Points, in no order, along strands that fork, close into loops and pass close to each other.
Two points are linked if the straight distance between their rows is under 92.1. Some points are linked to none.
K_981: [-18 -59 -19   9 -44 -26 -47   2  46 -33  51  -9 -10 -17  58 -20  15  -6
  35  -4   0]
K_533: [ 44  22  55  -6   3  -3  37  15 -37  24 -49 -23  52 -31   1  46  31 -29
  42  17 -27]
K_229: [ 15  -7  27  25  10  33  51 -60  18  34  24  20  57  14  57 -17 -35  13
  -9 -33  14]
K_278: [-61  -7 -37   7  35  14  11 -39 -12 -23 -27   3  12   7 -12  -9 -85   9
 -50  28  23]
K_746: [  2   3 -26  36 -44 -16  10   2  24  43  54  18  21 -30  53   4 -35   0
  36 -32  11]
K_671: [ 47  20  16 -38  45  47   0  -3  -5   2 -16  33  65  42 -25  -5   3  38
   5  12   5]
K_961: [-28  18 -19  -3 -18  -8  22 -23  51   8  -5   8 -40  28  70 -17 -79   3
 -13 -44   9]
K_390: [ 57  -3  -8 -25 -10   8 -11   9  64  11  11   3  13  53 -46 -58 -23  67
 -37 -11 -21]
K_567: [-57  -1   3  42  50  11   8 -54  11 -16  40  30  20  -1   6 -37   0  -1
 -45 -26 -14]
K_233: [ 37  40   8 -24 -29  18  50   6  13   6 -51 -19 -62  35   1  42  -7 -18
  14  20 -64]
K_938: [-34  13 -14 -28  16 -23 -84  22  42 -28 -25  15  23  10  28 -42   2  15
  44   4  -1]
K_106: [  8  64 -19 -29  21  38  10  47 -19  18 -28  17 -43  25 -30  41   4 -14
  46  23 -61]
K_752: [-10 -30  21 -34 -30 -47 -34  35  -9 -21 -59 -53  -3 -25  26  10  -3 -21
  45  22 -25]
K_464: [ -4 -17  37  35 -18 -21  38 -65  24  15  25 -36  56  -8  35 -37 -13   5
 -28   6  51]
K_396: [ 16  30 -30  -6 -30 -17  35   2   8  43 -13 -18 -30  35  11   9 -79  36
 -12 -36  13]
K_540: [-30 -42  16  47  30  -5  11 -43 -23 -20   5 -16 -12 -34  23 -19  11 -40
 -41   7  46]
K_71: [-33  34 -23 -28  23  35 -14  14 -51 -34  19  45 -51  -8 -51  11  60 -26
  -4  25 -12]
K_948: [-32  22   0   3  -6 -39 -34  70 -16  29 -27  11  11 -61  -2  28  20 -29
  63 -17 -30]
K_866: [ 16  20   5 -21 -12  -2 -29  53 -25  25 -33  -3  43  -9  -4  26   0   0
  60  14 -22]
K_640: [-35  22 -15  36   7 -20   0  -4  -6  38  11   9  -6 -14  34  -6 -31 -20
   5 -26  26]
K_757: [ -2   9  11   1  77  33  -1 -45 -13 -16  -3  25  60  10 -14 -37 -11  29
 -31   5  -2]
K_219: [ 20  34  11 -17  60  24   3 -24  -9   2   2  17  59  20 -29 -26  -2  39
 -15   2  17]
K_338: [ 18  47  34  -7 -24 -52  31  -1 -12  -7  -2 -44 -53 -16 -23   9  44 -36
  -2   5  11]
K_892: [-19  28 -42 -30  40  47 -10   9 -24  -9  12  62 -46  17 -25  17  -6   4
 -16  -6 -20]
K_737: [-26 -15 -25 -20   2   7 -75  39  12 -16 -12  21  15  23  27  -2   4  -1
  44   0 -17]
K_116: [  8 -19 -17 -30 -41  -1   0  35 -12  21 -41  -5 -10  13  25  51 -37   7
  29   1 -45]
K_373: [ 12 -65  23   5 -31  14 -38  32  11 -34  30 -12  27 -28  54   9  41 -16
  57  16  -7]
K_417: [-16  16 -42   6  35  26   7   9 -87  18  19  51 -20 -27 -44  31   1 -21
  -7   8   9]
K_443: [-37 -31   1  -3  -2 -26 -33  72 -18  25 -45   3  19 -95  16  17  -6 -25
  62 -18 -25]
K_893: [-34   8 -19   9  29 -25 -50  -1 -13   5   4 -15  49  -2 -12 -29  -6   9
   5  20  32]
K_104: [-18 -11  22 -17  62  29 -53  -7  -8 -56  -7  19  27  -4 -16 -30  70  -4
  11  14  11]
K_660: [-14 -37  36   4  61  31 -35   4  -7 -39 -12  -3  34  -6  32 -14  36 -11
   7  14  27]
K_530: [-27 -11   3  57 -13 -10  -7 -34  27  34  76  -1  67 -22  10 -32   1  12
   5  -8  26]
K_34: [ 31  50  40 -17 -19 -65   0  15   9  -5 -24 -76   5   2 -17 -23  18  10
  11  -6  43]
K_266: [ 46  -1   6 -12 -36  32  31  20 -21  32 -37 -33  18   8 -23  63  28 -11
  27  54 -62]
K_142: [  0  19  22  70  14 -32  53 -27 -50  53  -6  -3  16 -61   5   3 -23 -20
 -11 -12  49]
K_24: [-25 -47 -43   3  41  50   3 -23 -32 -18 -30   3  -1   6   3  15 -70   7
 -53  28  16]
K_272: [ 56  14  27 -23  10  -4  -4  -4  58 -15   9  -4   5  38 -49 -88  12  54
 -35 -26 -22]
K_914: [-24  29 -26   6  40 -13  14 -20 -37   6   7 -22  16   3 -48 -18 -44  23
 -35  32  45]
K_22: [-59  35  13  26  62 -12 -17 -33  29 -24 -11   1  26  -6  17 -53 -30   0
  -2 -19  21]
K_207: [-22 -58  -4  59  21  28  43 -34 -42  23  -5   3 -12 -30  41  16 -51 -32
 -39   1  39]
K_545: [ 52  25  -2   3 -29  -5  11  20 -10  59  37  -9  73  -7   6  -6 -29  35
  47 -17  20]
K_287: [ 24 -35  19 -44   7   9 -49 -13  39 -44 -35   5  41  32  -5 -38  15  34
 -30  50   2]
K_204: [ 59  21  28 -11 -52  10  48  20 -10  43 -19 -31  33  13 -17  38   9  17
  32  18 -34]
K_552: [-19 -33  -2  45   1 -23  19   5 -44  38 -41  -8 -18 -81  31  17 -29 -36
  -2 -18  13]
K_432: [-54 -43 -10  17 -23 -32 -63   2  35 -38  22 -22 -11 -17  48 -37  12 -20
  17   3  21]
K_927: [ 31  -4 -28   2 -38  -4   2  -6  14  40  54 -31  69  30 -21 -37 -41  71
   8   6  35]
K_860: [-35   9 -22  37  48   1 -20 -29 -16   7  69  27  21 -13 -53 -23  32   4
 -32   6  19]
K_616: [ 10  -8  14  26   6  21  56 -57  -6  25   0  -1  29   8  33  -2 -45   7
 -40 -13  28]
K_85: [-60  -9 -57  30  56  21 -28 -13 -35  15  43  35  17  -7 -48   4  -9  -4
 -24  18  17]
K_779: [-19 -34 -66   0  -1  23 -31   7 -14   6  17  32 -14  30 -15  29 -28  12
 -29  16  -1]
K_485: [-26  10   1   5  -5 -56 -46  20 -23 -12  -8 -32   1 -35   0   0  19 -26
  16   8  19]
K_980: [ 24  32   2   0  -4  -1  26  17 -21  20   5  18 -17   6 -14  37  11 -12
  13 -16  -6]
K_258: [ 49  -4  12 -27 -56 -16  44 -10  -6  14 -30 -29 -18  31  18  34 -33  19
 -12   9  -8]
K_206: [-43 -13 -18   0  30  18 -69  39   5 -43  13  31 -30   6 -11  11  57 -40
  33   2 -13]
K_114: [ -9 -58  31  -1  37  32 -31   9  -4 -37 -22 -17  45 -12  63 -22   8   3
  13  18  32]
K_570: [-35  14 -27   9  24   4  53 -56 -17  -4 -21   6 -56 -10  18  -3 -68 -25
 -60 -10  28]
K_414: [  1  21   3 -22   3  15   1   0  11 -36 -15  32 -55  29   1  12  23 -31
   8  -1 -23]
K_75: [  1 -87  16 -12 -14  11 -36  10   7 -47  -7 -31  22  -3  53 -13  17  16
   3  34  27]
K_598: [ 29  35  28  12 -34 -33  24  -7  36  19  27 -41 -11  16   3 -25  19  13
  -1 -51  29]
K_348: [ -3 -24  18  -5  52  57  12 -14   1  -9 -24  32  22   2  73   5 -18 -22
   8 -31   9]
K_727: [  9 -58  19  25 -18  -8   6   3 -17  -5   0 -11   9 -33  62   8 -10 -25
   3  -5  18]
K_95: [-38  37 -33  15 -10 -51 -14   9  26   8  17 -70 -13  17 -53 -56 -46  30
 -18 -18  45]
K_257: [ 25  45  37 -18  -8 -23  16 -10  53 -16  12 -35 -30  27 -24 -62  38   7
  -9 -51  28]
K_833: [ -3  35  -3 -27  -5 -42 -54  29  21  -6 -20 -22  13  25   4 -24   2  17
  40   4   8]
K_213: [  6  -9 -32  20 -10 -17 -16  12 -45  31  21   2  29 -11 -21  32  -5   2
  -6  18  22]
K_574: [ 18  40  -3 -14  16  34  15  36 -35  14 -49  -3 -19 -11 -24  50  24 -34
  55  31 -76]
K_176: [ -8 -41   5 -48 -51 -43  14  28   2  24 -54 -43   8 -83  11  43 -22 -13
  47   4 -36]
K_604: [  5  29 -27 -19  33  -2  14 -20 -63  -2  -8  -8   9   8 -51  13 -26  23
 -35  40  36]
K_461: [ 26  44  37 -47  32  18 -13  -1  19 -37 -47  26   9  29  -2 -25  21  -5
  18   4 -13]
K_38: [-13  21 -36   6  18   3  40 -35   2  18 -13  22 -51  19  20  14 -80   0
 -49 -27  14]
K_484: [  3  -8   8 -10 -55 -60  26  29   5  37 -26 -23  -1 -72   6  37  -9 -22
  25 -12 -28]
K_767: [  -9  -46   10  -32  -40  -22   15   52   -3   29  -45  -34   42 -104
   -9   31   17  -17   56   17  -32]
K_356: [-10  43  42  18  39  -9   2 -27  36   0  44  18  -3  -3  11 -36  54 -10
   8 -52  14]
K_685: [-12  12 -13  24  33  17 -33   4   5  29  54  41  44   5  -4 -11  21  17
  15 -25   7]
K_46: [-16 -78  -5 -14   3   6 -56   7  22 -65 -19 -22  -2   3  23 -20  16  18
 -18  41  28]
K_601: [ 10  21  23 -23  -9 -30 -39  49 -29   9 -44 -33  57 -15  -2   4   4   3
  66  22 -13]
K_748: [ 17  -4  23  18 -10 -25 -14 -21   1 -13  62  -4   3   5 -40   5  85  -4
 -22  13  29]
K_541: [-40   8 -56  30  37   5 -14  -1 -67  16  43  36 -21 -28 -52  11  -6 -20
 -26  24  23]
K_220: [-64 -34 -44  11  -5  -4 -54 -15  61 -20  39  16   7  22  26 -43 -29  29
  -7 -15 -14]
K_295: [ 18 -39  25 -37 -36 -16 -21 -25  54 -52 -23  -6 -21  29  30 -29  17  14
 -25  23   5]
K_25: [ 10 -35  43  40  10  34  26  44 -28  23 -23  33   3 -73  39  36  29 -43
  44 -25 -24]
K_135: [ 16 -61   0   7 -51   0 -12 -31  31 -12  44   2   0  17  30   6  25  18
 -20  15  11]
K_467: [ -4  66 -21 -29  38  30  -6  11 -28  -7  35  29 -26   4 -86 -43  23  35
 -16 -13  -5]
K_825: [  8  -8 -13  -5 -44 -15 -42  34  -1  -5  24  -7  13  13 -20  19  42   3
  24  28  -3]
K_227: [ 49  -6   3   6 -30  39  15   3 -18   9  26  23  26  36 -34  53  49   0
  11  34 -17]
K_946: [ -7 -48  15  10  -5  21  35   6  -4 -31 -18   5 -84  -6  49  36   5 -53
 -13 -15 -13]
K_87: [  1  18  14  -1  -6 -34  13  13 -45 -10 -15 -25 -41 -32 -33  31  39 -40
   2  28  -7]
K_617: [  4  18  33  12 -15 -36   9 -22   9 -20  20  -9 -31  -2 -14   6  68 -34
 -10  -1  21]
K_790: [ -6 -19 -36   5 -20 -12  19 -36   1  -7  13  -8 -61  26  -3  27 -28   4
 -64   4  17]
K_288: [-33 -16  34  49  49  -1   6 -46  -5 -17  14   3  -3 -38  29 -33  34 -42
 -15 -18  43]
K_465: [-47 -42   2  22  31  -4  18 -29 -27 -39 -30 -34 -37 -19  25 -19 -32 -28
 -51  21  46]
K_528: [ 28  38   2  -4 -45  18  28  36  25  13 -13   2 -43  30  11  41  20 -19
  37   1 -66]
K_992: [ -6  71 -17   1  33  -8  11  12  -9  17  35   1 -36   2 -31 -21   0   0
   1 -54  19]
K_857: [ 12  25  32 -15  38 -18 -29 -20  58 -34   4 -11  14  22 -25 -76  19  48
 -33 -16 -15]
K_913: [ -6  -2   5   3  13 -14 -42 -21  14 -31  61  21  -9  13 -49  -7  90   0
 -18  11   2]
K_426: [ 25  59  15  -7 -10   0  65   8 -39  20 -17  -9 -38 -12 -32  48  11 -31
  18  -1 -32]
K_400: [-31  24  41  17  61 -13   0 -47  19 -24  21  21  -4 -18  25 -50  45 -27
 -16 -37  20]
K_799: [  4 -29  17  23 -23   4  29  -7   3  -2   1  20 -54 -10  56  29  10 -50
 -12 -29 -12]
K_236: [ 30   8  12  19 -23  10  13  11  -7  36  33  33  25  -1  19  39  24 -10
  27 -23  -5]
K_830: [ 24  -5  -9 -32  13  16   2 -42  38 -28 -29  19 -23  26 -21 -25 -65  37
 -85  18 -18]
K_83: [ 23  57  33  -3 -16 -68  16   8 -17   1  -9 -62 -19 -15 -23  -9  27 -13
  11  -6  33]
K_296: [  0 -54  -2 -39 -51  -5  17  35  -8  19 -64 -31  -3 -34  29  50 -36  -5
  48   7 -57]
K_160: [ 14  -4  13 -29 -25 -29 -13 -30  71 -30  -6 -15 -34  43   2 -46 -12  28
 -45   5   8]
K_522: [-14 -31 -57  -9  11  35 -26  29 -22   9 -10  42  -8  26   5  37 -28   9
   4   4 -13]
K_646: [-15  -9  -3   4  24  17   1 -64  33 -53  -7  15 -40   7  -8 -36 -61  23
 -85  -2 -26]
K_418: [ 34  -5  63  25 -22 -19  25 -17 -17  14  -3 -15  46 -35  37   4  40 -18
  19  -4  28]
K_848: [ 23 -23  28 -28  37   7 -26 -38   5 -37 -21 -10  73  20 -21 -34  14  35
 -29  43  19]
K_581: [ 34 -27  24  32 -46   5  21   9   6  12  35  26  28 -44  54  24  31 -30
  37 -28 -14]
K_614: [ 33   8  35 -38  23  45  -2   0   8 -41 -61  22  16  33  28   3  22 -11
  18  24 -15]
K_446: [  1  -5 -35 -18 -26  12  -5  40 -16  17 -17  28 -20  22  12  56 -34   5
  21   1 -28]
K_816: [-24  -6 -29  56 -34 -20   3  -8  -1  41  39  16  32 -37  38  -3 -40 -11
  14 -17  26]
K_991: [-10  78 -38   4  22 -18 -15  28  10  21  25 -26 -23   8 -53 -55   2   6
  18 -73  33]
K_554: [ 29  41 -15  -1 -28  27   1  52  26  28  39  14 -20  44 -48  22  42   0
  31   5 -27]
K_856: [ -7 -37  36  33  39  -5  25 -15 -50 -17 -31 -10 -40 -51  22   8  20 -44
 -17   5  37]
K_136: [ -8  11   1 -24   2 -14  -9 -25  64 -23 -22  -3 -30  28  18 -30 -34  19
 -33 -21   0]
K_45: [  3 -18   2  18 -59 -74  17  35 -10  30   5 -22  12 -89 -14  22  23 -12
  15  -2 -11]
K_731: [ 14 -16  44  22  26   8  46 -12 -47   7 -34   5 -24 -46  40  20   5 -52
  -3 -13  16]
K_61: [ 39  49  22 -18 -15  16  71   6 -13  18 -50 -40 -50   6 -11  42   2 -25
  12  17 -62]
K_776: [ 31 -51  19 -21 -41  11  37  35 -11  27 -30 -26  59 -79   9  47   6  -1
  62  18 -46]
K_200: [ 20   8 -46 -19 -29   3   5  24   0  15  13  15 -61  54 -48  39 -14  14
 -13  13  -9]
K_175: [-23 -17  11 -21  49  32 -61  14  21 -59   0  30 -10  20  -5 -12  63 -13
  18   4 -14]
K_975: [-35  18 -38  15  -8 -39 -31   7  -8  19   0 -45  44   8 -23 -24 -55  25
   6  24  39]
K_86: [-20  12 -21  17  41   2 -27 -19 -13 -10  78  25  -4   0 -67 -17  60  26
 -34   1   0]
K_421: [-36 -26 -19  -9  11  18 -77  66   9 -23   0  18   0   0  26   8  31 -16
  58   6 -15]
K_577: [ 11  60 -39 -27  -5  37   5  49  -2   5  -8  32 -61  46 -40  37   0  -5
  34  13 -54]
K_673: [ 32  16  -6  -1  -9  44  -1  30   2  17  34  24  10  46 -46  37  49  12
  22  13 -25]
K_838: [-23  23 -10   2  18  12 -37  27 -10 -29  27  25 -42  -1 -35   8  67 -40
  28  10 -13]
K_293: [  1  44  20 -25  -1 -38 -71  42  -3  -3 -18 -21  51   5  -8 -24  26   2
  58  23   9]
K_177: [-16  -4   6  18  33  20  40 -76  13 -29   4   3   1  10 -10 -25 -60  20
 -80  -6   2]
K_460: [-42 -18   0  43  -6   2  30 -58  40  12  39  15   6  -5  52 -27 -35  -7
 -20 -30  20]
K_41: [-67 -20  11  27  -7 -44 -46 -27  46 -29  21 -33  -2 -10  21 -54  13 -11
  -7   3  22]
K_523: [ 51  13  17 -45  22  55 -10  13  12  -7 -18  41  44  56 -33   4  17  31
  18  40 -23]
K_786: [-19 -21 -15  13 -16   6 -20 -23  56  15  63  45  -6  13  45  -9   4  11
   7 -53 -18]
K_926: [ 23  14 -11  -8 -31 -31  48  -3 -22  40 -20 -37 -16  14   6  25 -60  17
 -27 -12  18]
K_858: [ 43  23  -5  19 -15  12  39  -5  -3  55  34 -14  67   8  11  -7 -42  33
  11 -34  41]
K_656: [ 33   4  39 -27   5  40  17   9  -7 -26 -68 -13  15  29  16  26  27 -21
  35  37 -32]
K_834: [-15  44 -12   4 -26 -18 -11  73  19  35  -9  18 -13 -39   0  41  18 -24
  65 -27 -66]
K_232: [ 25 -25   8  -9 -21  25  20 -34  55   6  10  18  28  46  31 -23 -40  51
 -36 -17 -19]
K_701: [ 21 -28  -7  -4 -51  -2  -6 -19  27  12  54   9  30  13  19   2   6  26
   6   7   8]
K_785: [-30   6   3  20  66  33  -8 -54   8 -33  13  26  25   0 -12 -50 -15  28
 -40  -3 -28]
K_300: [-41 -58 -28   2   3 -10 -63   6   1 -43   0 -18 -23   4 -10 -10  16  -5
 -31  35  29]
K_729: [ -1 -11   0  16 -29   5  16   2  24   7  10  32 -31   6  65  26  -4 -28
   7 -49 -17]
K_19: [ 31  -1  68  16   9 -16  34   7 -47  18 -38 -18  36 -51   3  20  30 -30
  31   7   3]
K_924: [ 32 -26  35 -24 -56  -3  28 -11  26 -39 -52 -33 -47  35  29  16  22 -23
 -10  32 -22]
K_874: [ 19 -30  44 -15 -16  19   7  29  -7 -15 -58 -37  17   1  35  20  27 -23
  43  29 -35]
K_231: [-12 -24 -40  12 -11  21 -24 -12  52  15  64  54  -6  34  27  -1 -12  35
 -12 -36 -30]
K_14: [ 11  14  40  11  23   8  22 -50  24 -13  57  31 -14  17 -14 -22  58   5
 -25 -28   0]
K_711: [ 20 -22  11 -51  -1 -11 -46  -4  33 -49 -52  -8   0  36   0 -33  -1  14
 -25  40   5]
K_900: [ 30 -45  28   5 -31  21 -10   6   4 -22  15 -16  33   1  25  14  58 -14
  26  26  -2]
K_680: [-28  47 -18   6  26 -32   7   0 -24  22 -21   1 -37 -12  25   1 -46 -26
   2 -29  15]
K_628: [ -2  31  20 -26  22   1  -5  -7  24 -29 -12  24 -25  26  12 -17  19 -15
  12 -15  -1]
K_518: [-32  36   4   0  38 -14  -4 -34  31 -23 -22  -6  -6  15  15 -45 -45   5
 -19 -15   9]
K_521: [ 35  32 -26 -21 -52 -27  24  33  -3  13  -4 -26 -75  27 -55  43 -14  13
 -14  10 -15]
K_410: [  8   3  28  11  41  22  29 -28 -23  -2 -16  31   3  -5  41   4   0 -29
  -2 -24  13]
K_132: [ 13  25  58 -21  24 -20 -12 -47  41 -49 -17 -22  12  15 -15 -64  38  31
 -43  -1  11]
K_719: [ -1  24   2  14  22  11  28 -43  31  -1  56  23 -38  21  -6 -23  14  15
 -40 -48  -5]
K_333: [ 56  17  28  -4 -38  -4  20  29 -24  38  11 -12  64   1 -14  24   3  26
  29  12   5]
K_242: [ 24   2  39  20 -20 -29  23 -38   7  20   9 -20  47 -27  50 -21   6  -4
   3  -4  45]
K_706: [  22   51  -24  -25   15    2   -2   19  -10    0   44  -12  -35   21
 -101  -34   39   21   -2  -18   17]
K_931: [-18  50 -51  12  11 -22  -2   6  30  18  18 -43 -12  19 -61 -69 -37  26
  -2 -62  32]
K_875: [-56 -56 -56   9 -11  16 -55  -6  48 -14  22  20   2  27   8 -28 -39  29
 -24  14 -17]
K_985: [ -6 -33   1  -4  70  80 -11   1 -16 -10 -18  52  14  11  54  12 -10  -9
  14 -23  -4]
K_907: [ 40  11  -1  20 -23   5  41  -8  -3  58  36  -7  16  15   3  14 -26  22
  -9 -38  30]
K_148: [  1  16 -10 -31  33  11 -14 -23   5 -34  -1  28 -17  18 -39 -29 -10  28
 -36   9   4]
K_386: [ 39 -17  16 -30  -9  62 -11  12  29  -7 -16  35  49  60  -3  14  42   9
  32  42 -36]
K_448: [ -8 -55 -18  -5 -62 -25 -20  11  -6 -21   4 -17 -40   7  17  29   7 -12
 -17  23  -7]
K_935: [ -5 -15 -44  -7 -13  15 -15   0  51  24  43  33  -8  43 -13 -10 -38  48
 -22 -21 -20]
K_74: [ 22 -11  -8   8 -86 -65  11  41  -1  14  32 -31  23 -59 -17  30  32   4
  23   4 -19]
K_222: [ 12  14 -32  25  -7  -2  -3   7  20  42  62 -37  37  32 -52 -39 -14  54
 -13 -23  31]
K_328: [ -27  -61  -10   21    0   -8  -16   60  -26   36  -31    8   14 -106
   39   16  -38   -5   60  -16   -8]
K_951: [-34 -18   4  21   0   0  27 -40  41   5  -4  11 -13  -1  83 -23 -44 -19
  -6 -43  10]
K_847: [-20   3   3  42  24  21  71 -76  19  12  20  17   6  16   4 -21 -60  16
 -61 -26  11]
K_157: [ -7  17 -31  -3 -12  -8  27 -12  24  23 -17   6 -57  31  41   6 -80   8
 -22 -44   3]
K_334: [  8  52 -11  -6  29   9  26  -7  18  12  33  16 -40  27 -29 -28  -1  15
 -19 -62   4]
K_862: [ 23 -21 -13   3 -41  -5   2 -24  27  23  53 -15  57  20   4 -25 -16  58
   2  12  25]
K_863: [ -5 -25 -30  10 -20  16 -46  40   4  13  51  43  41 -12  29  21  20   2
  51  -8 -12]
K_939: [-29 -25  -6  14  15 -11  39 -58 -20 -23 -50 -26 -35  -9  35  -6 -62 -25
 -63  18  40]
K_274: [ 26  -7  19   4  -6  27  32 -48  41  23  31  22  50  34  40 -22 -21  50
 -20 -32  -3]
K_501: [ 37  14 -19  -3  -8  -2 -21  25  13  33  49 -10  38  33 -60 -20  21  51
   4 -16  16]
K_159: [ 20 -16 -18  14 -96 -57  15  26   0  22  34 -31 -23 -23 -13  48   7  10
  -9   7 -10]
K_836: [-50  -2 -30  17  15 -16   9 -33 -16  -3 -23 -31  11   7 -12 -12 -69   6
 -43  33  41]
K_788: [-23  60 -37 -47  45  46 -11   5 -27 -13  24  54 -40   2 -57 -18  -6  34
 -22 -10 -13]
K_538: [ 25  21 -23  -9  -3 -16 -32  25  20  12  52 -18  -4  36 -90 -24  35  39
 -12  -2  13]
K_39: [ 44  -7  24 -18 -35  -5  32 -17  -8 -12 -31 -15 -22  33   2  36  12  -4
 -19  26  -7]
K_910: [ 29  18 -21   4 -77 -45  25  38   6  33  22 -35 -48  20 -34  30 -14  11
 -13 -19  -5]
K_626: [  2  44  -3 -39   7 -12 -25  32 -24 -25 -36  -3 -21  27 -41   9  28  -9
  30  40  -9]
K_280: [ -7  19   0 -13   4 -32  10   5 -97 -22  -8 -27 -44 -52 -61  21  41 -32
 -16  45  11]
K_299: [-57  30 -28  29 -20 -65 -12  -3  10   3  10 -62  12  -2 -28 -38 -60  17
 -14  12  51]
K_531: [ 50  -9   3  -3 -32  36  29  11 -32   5  -3 -15   3  34 -52  56  38   0
   6  66 -41]
K_10: [-10 -57  -9  30  11   9  32   2 -44  27 -36  -5 -28 -41  58  26 -58 -20
 -15 -11   7]
K_84: [ 19   2 -32 -14  -1  16  -8  11  34  18  17  10  -8  55 -53 -27 -20  59
 -39 -10  -9]
K_708: [ -2 -22   5  -8 -15  22   6  16   3 -41 -34   1 -75  20  22  37  24 -46
   7  10 -43]
K_903: [ 23  44  17 -35   0 -38 -27  23  24  -6 -11 -45   6  30 -34 -40  16  29
  13   2  32]
K_387: [  1 -25 -33 -32  52  55 -12 -14 -24 -36 -32  28  -6   9  -5  12 -50   9
 -47  16   2]
K_163: [ -5 -19  24 -26 -38 -59 -13  17  -7 -25 -59 -52 -23  -9  18  12  12 -27
   8  18 -13]
K_773: [-40  13  19  14   2 -51 -23 -45  50 -25  26 -37   9   0   6 -59  19  11
 -27 -10  41]
K_811: [ 40 -29  22  -4 -29  62  -4  17  17  -8  -4   7  47  25  27  30  59 -15
  50  32 -39]
K_782: [ 18 -45  36 -32 -29   9  -2 -16  39 -59 -39 -10 -28  28  43  -1  23 -15
 -18  22  -1]
K_48: [-21  48 -10 -18  28  34  13  13 -93  -9   3  37 -38 -24 -32  23  30 -35
   9  20   1]
K_146: [-16 -41 -28  11 -40 -15 -13  35 -14  22  12  17 -27 -38  41  37 -21 -16
  26 -25 -29]
K_921: [ 10  24  -4  -3   2  -7  -8  71 -43  51 -14  13  62 -37 -33  45  19  -4
  69   9 -31]
K_886: [  -4   25  -22  -37   11  -15    8   14 -104  -12  -27  -17  -44  -33
  -67   29   -1  -11  -14   52    0]
K_62: [-62  42  -3  12  67 -12 -45 -14   3 -14  -5   0  50   0 -12 -50 -22   8
   7  -5  26]
K_817: [-20  -4   0  16 -18  -4 -19   0  44   4  33  34 -21  -2  68  -4  16 -27
  23 -56  -6]
K_861: [ 40  27  29  -2 -27   4  48  36 -16  50 -33 -27  48 -31   2  36   1  -6
  59  -3 -50]
K_30: [  1  -5  17  -6  38  -6 -12 -40 -14 -28 -33 -34  50   3  -9 -27  -5  21
 -38  40  41]
K_422: [ -5 -75  -5  -3 -47  -2 -39  32  25 -39  30  -4 -12 -26  57   7  26  -9
  45   9 -11]
K_102: [  2 -18  14  26  -2  26  19  47 -23  27 -24  28   4 -57   1  57  27 -53
  35  -9 -58]
K_611: [ 19  -4   6 -28  22  16  14   3 -67 -19 -46   1  -8   0  -6  26   0 -18
   1  31   1]
K_792: [-53 -21 -28  -2  39  -8 -59  -9   4 -56   5   3 -34   1 -18 -24  32 -19
 -29  16  10]
K_881: [  6  19  -9  22  -1 -22  -6  67 -47  61  -2  30  61 -66 -36  38  18   1
  42 -11 -20]
K_915: [  3  53  -6  -9 -38  -7  14  52  32  32 -24 -14 -52  -4   0  45   7 -29
  57 -17 -81]
K_403: [ 16 -44  60  28  29  40  46  18 -37   8 -32  16  -7 -46  59  27  11 -46
  29 -21  -4]
K_547: [ 19  33 -38 -32  18  15  16  -3 -94   5  -6   6 -21  -2 -72  26 -16  14
 -31  50  23]
K_645: [-22   1 -37 -30  50  52  -9  -2 -43 -35 -13  54 -47   1 -14  15 -24 -12
 -22   6 -12]
K_883: [ -6   8   2  56  28   2  51 -40 -53  47  13   5  29 -35  -7   3 -36 -21
 -22   4  50]
K_208: [-54 -40 -60  16  14  20 -27 -14   6  -5  22  25  17  25 -18   1 -52  28
 -47  22   0]
K_958: [-24 -15  -2  38  39  24  41 -56 -44   9  -1   9  24 -15   9  -7 -41 -17
 -34   1  39]
K_765: [ 29 -28   7 -16   0  24  -2 -38  53 -15  -3  32  -3  42  -2 -29 -36  44
 -64   1 -35]
K_884: [ 25  32 -38 -30 -18  30  17  38  15   9  -8  37 -60  59 -44  28 -14  16
   1  -5 -28]
K_143: [ -2 -33  44 -20 -26   0 -16  36   8 -23 -57 -47  16 -30  42  16  24 -28
  66  14 -35]
K_542: [-41 -21  19  44  14  -2  14 -58  46  -3  45  15  16  13  31 -37  -5   5
 -31 -37  -5]
K_784: [ 33  21  58  -9  -8 -24   3 -30  44 -23   1 -29  -3  29  -9 -39  51  16
 -22   1  23]
K_674: [ -5  -8  19  39   5 -45  47  -9 -63  47 -46 -14   4 -87   1  14 -31 -28
 -10 -11  30]

A piece is all that can be reached along the links. How many separate loops has the piece of each point below (a circle has one, a figure eight two, a Y none), and how many tips (points with one link)?
K_334: loops 1, tips 4
K_729: loops 0, tips 2
K_418: loops 0, tips 3
K_862: loops 1, tips 3
K_328: loops 0, tips 2

How many points has the smallest loop of links through each point below? Write 0 if it is on no loop.
K_552: 7
K_765: 9
K_25: 0
K_46: 0
K_338: 20
K_106: 0
